A landscape with many valleys, sampled at points; each row gives a point and its height.
A ball rolls from a point to whichever of its 4 nearest points has the largest drop for the distance, and stops where none of them is lower. Distance is the straight distance between rows; heights are no part of it.
q934 height 416: [-0.30 -2.15 -2.33 -0.40 -3.86 -1.31 -3.40  0.61]
q141 height 366: [-1.21 -3.18 -4.02 -0.01 -4.96 -1.65 -3.99 -0.61]
q167 height 249: [ 4.08 -1.02 -1.40  0.29  2.46  4.52  6.20 -2.54]
q864 height 653: [ 0.58  0.39  0.01 -0.52 -0.40 -1.18 -2.75  2.23]
q625 height 532: [ 2.91  0.52 -0.42 -0.18  0.70 -0.23 -0.15  2.03]
q776 height 143: [-2.24  3.46  5.23 -1.69  2.43 -0.75 -1.26  1.38]
q350 height 142: [ 2.99 -2.53 -3.29  1.26  0.32  3.55  4.85 -2.96]
q936 height 374: [ 1.39  0.02  0.81 -1.36  0.87  1.37  1.18 -0.95]
q430 height 214: [ 3.96 -3.19 -5.33  2.61  0.00  3.12  4.75 -2.61]
q27 height 482: [-0.74 -4.39 -4.13  0.39 -5.58 -0.02 -1.56 -3.20]
q607 height 146: [-1.22  2.40  1.49 -0.75  1.22 -2.58 -3.61  4.78]
q629 height 431: [ 1.83 -3.31 -4.14  2.15 -2.17  1.49  2.30 -3.28]
q236 height 144: [ 4.03  1.43  0.13 -0.44  3.79  2.44  4.97  0.85]
q884 height 180: [ 2.42  1.50  1.24 -1.88  4.52  5.40  7.19 -2.19]
q567 height 250: [ 2.72  3.07  2.98 -0.36  3.20 -0.75  0.00  3.24]
q113 height 350: [ 0.01  4.46  5.10  0.27  6.22 -1.70  0.51  3.82]
q168 height 601: [-4.80  4.93  6.02 -1.12  3.60 -4.04 -3.89  3.94]
q876 height 375: [-0.28  2.63  4.44 -2.30  3.66  2.49  3.13 -1.57]
q630 height 506: [-2.82  3.80  6.53 -2.07  2.78  1.26  1.00 -0.76]
q882 height 563: [ 0.06 -2.81 -1.47  0.01 -4.18  1.02  0.44 -3.92]
q872 height 128: [-2.28 -0.33 -1.21 -1.36 -3.53 -2.26 -5.16  1.98]
q473 height 664: [ 1.88 -6.36 -6.90  6.38 -3.39  1.13  3.13 -5.98]
q960 height 435: [ 2.10 -0.97  0.19 -0.30 -0.06  3.87  4.41 -3.76]
q937 height 87: [ 1.30  1.60  2.52 -1.54  2.48  2.50  3.04 -0.94]
q779 height 523: [ 3.81 -5.23 -7.17  5.71 -2.21  1.01  3.27 -3.60]
q598 height 365: [-4.98 -1.47 -2.05 -1.78 -5.64 -2.26 -4.76 -1.14]
q898 height 48: [-2.38  1.41  2.48 -2.34 -0.93  0.49 -1.68 -1.48]
q137 height 123: [ 4.01  2.40  1.27 -0.92  5.08  3.78  6.30  0.26]
q257 height 139: [-1.59 -1.28 -2.73 -0.26 -4.10 -3.03 -5.03  2.56]
q896 height 162: [ 3.50  3.38  2.39 -0.26  5.46  1.41  3.74  3.01]
q469 height 40: [ 2.86 -3.16 -4.74  1.86 -2.29 -0.60 -1.66  0.38]
q999 height 368: [-5.28  1.12  2.23 -2.69 -2.28 -2.28 -4.25  1.08]
q883 height 632: [ 0.01 -0.95 -0.87 -0.31 -1.78 -0.10 -1.68  1.43]
q164 height 476: [ 1.17 -3.07 -5.08  1.10 -4.34 -2.45 -4.15  2.21]
q958 height 448: [-5.77  2.60  4.77 -2.92 -0.20 -2.04 -4.09  0.68]
q413 height 372: [ 5.07 -4.98 -6.41  4.94 -2.05  0.96  2.83 -1.15]
q390 height 509: [ 1.02 -2.12 -1.78  0.33 -1.70  2.30  1.62 -3.65]
q68 height 387: [-0.87  4.42  5.84 -0.31  5.29 -1.02  0.60  2.79]
q716 height 554: [ 3.13 -1.86 -3.74  1.54 -0.20 -0.04  0.47  1.25]
q848 height 419: [-3.04 -1.52 -0.45 -1.39 -4.19 -0.86 -2.92 -2.07]
q5 height 524: [-3.52  1.61  0.76 -0.67 -0.82 -3.18 -4.26  3.72]
q91 height 369: [ 2.37 -1.56 -0.91 -0.41 -0.47  2.49  3.30 -2.88]
q166 height 649: [ 1.36 -4.39 -5.53  2.66 -4.84 -1.47 -1.11 -1.72]
q263 height 669: [-5.28  5.47  5.74  0.96  4.83 -5.32 -4.06  5.17]
q964 height 481: [ 0.15  1.12  1.41 -0.80 -0.23 -0.30 -1.02  1.04]
q441 height 573: [-5.69  3.55  3.96 -1.25  1.59 -3.71 -4.20  3.94]
q862 height 436: [-1.59  3.27  4.20 -0.62  3.96 -2.15 -1.28  3.66]
q315 height 528: [-6.74  5.19  7.85 -1.36  3.25 -3.45 -2.72  0.64]
q828 height 392: [ 1.92 -3.91 -3.49  2.10 -1.34  4.09  5.42 -5.69]

For each start below, name the point where the ball stops.
q413 -> q350
q625 -> q937
q964 -> q937
q567 -> q937
q882 -> q350
q779 -> q350
q141 -> q872
q934 -> q872
q390 -> q350

Call two points neighbours if one is among the 4 nearest of the other. Go from one point of each pair to the other, from neighbour to neighbour, staying as low as possible. Name the highest point that can't be avoided.
q776 / q607 -> q862
q872 / q469 -> q934
q776 / q937 -> q113
q898 / q872 -> q999
q937 / q350 -> q167
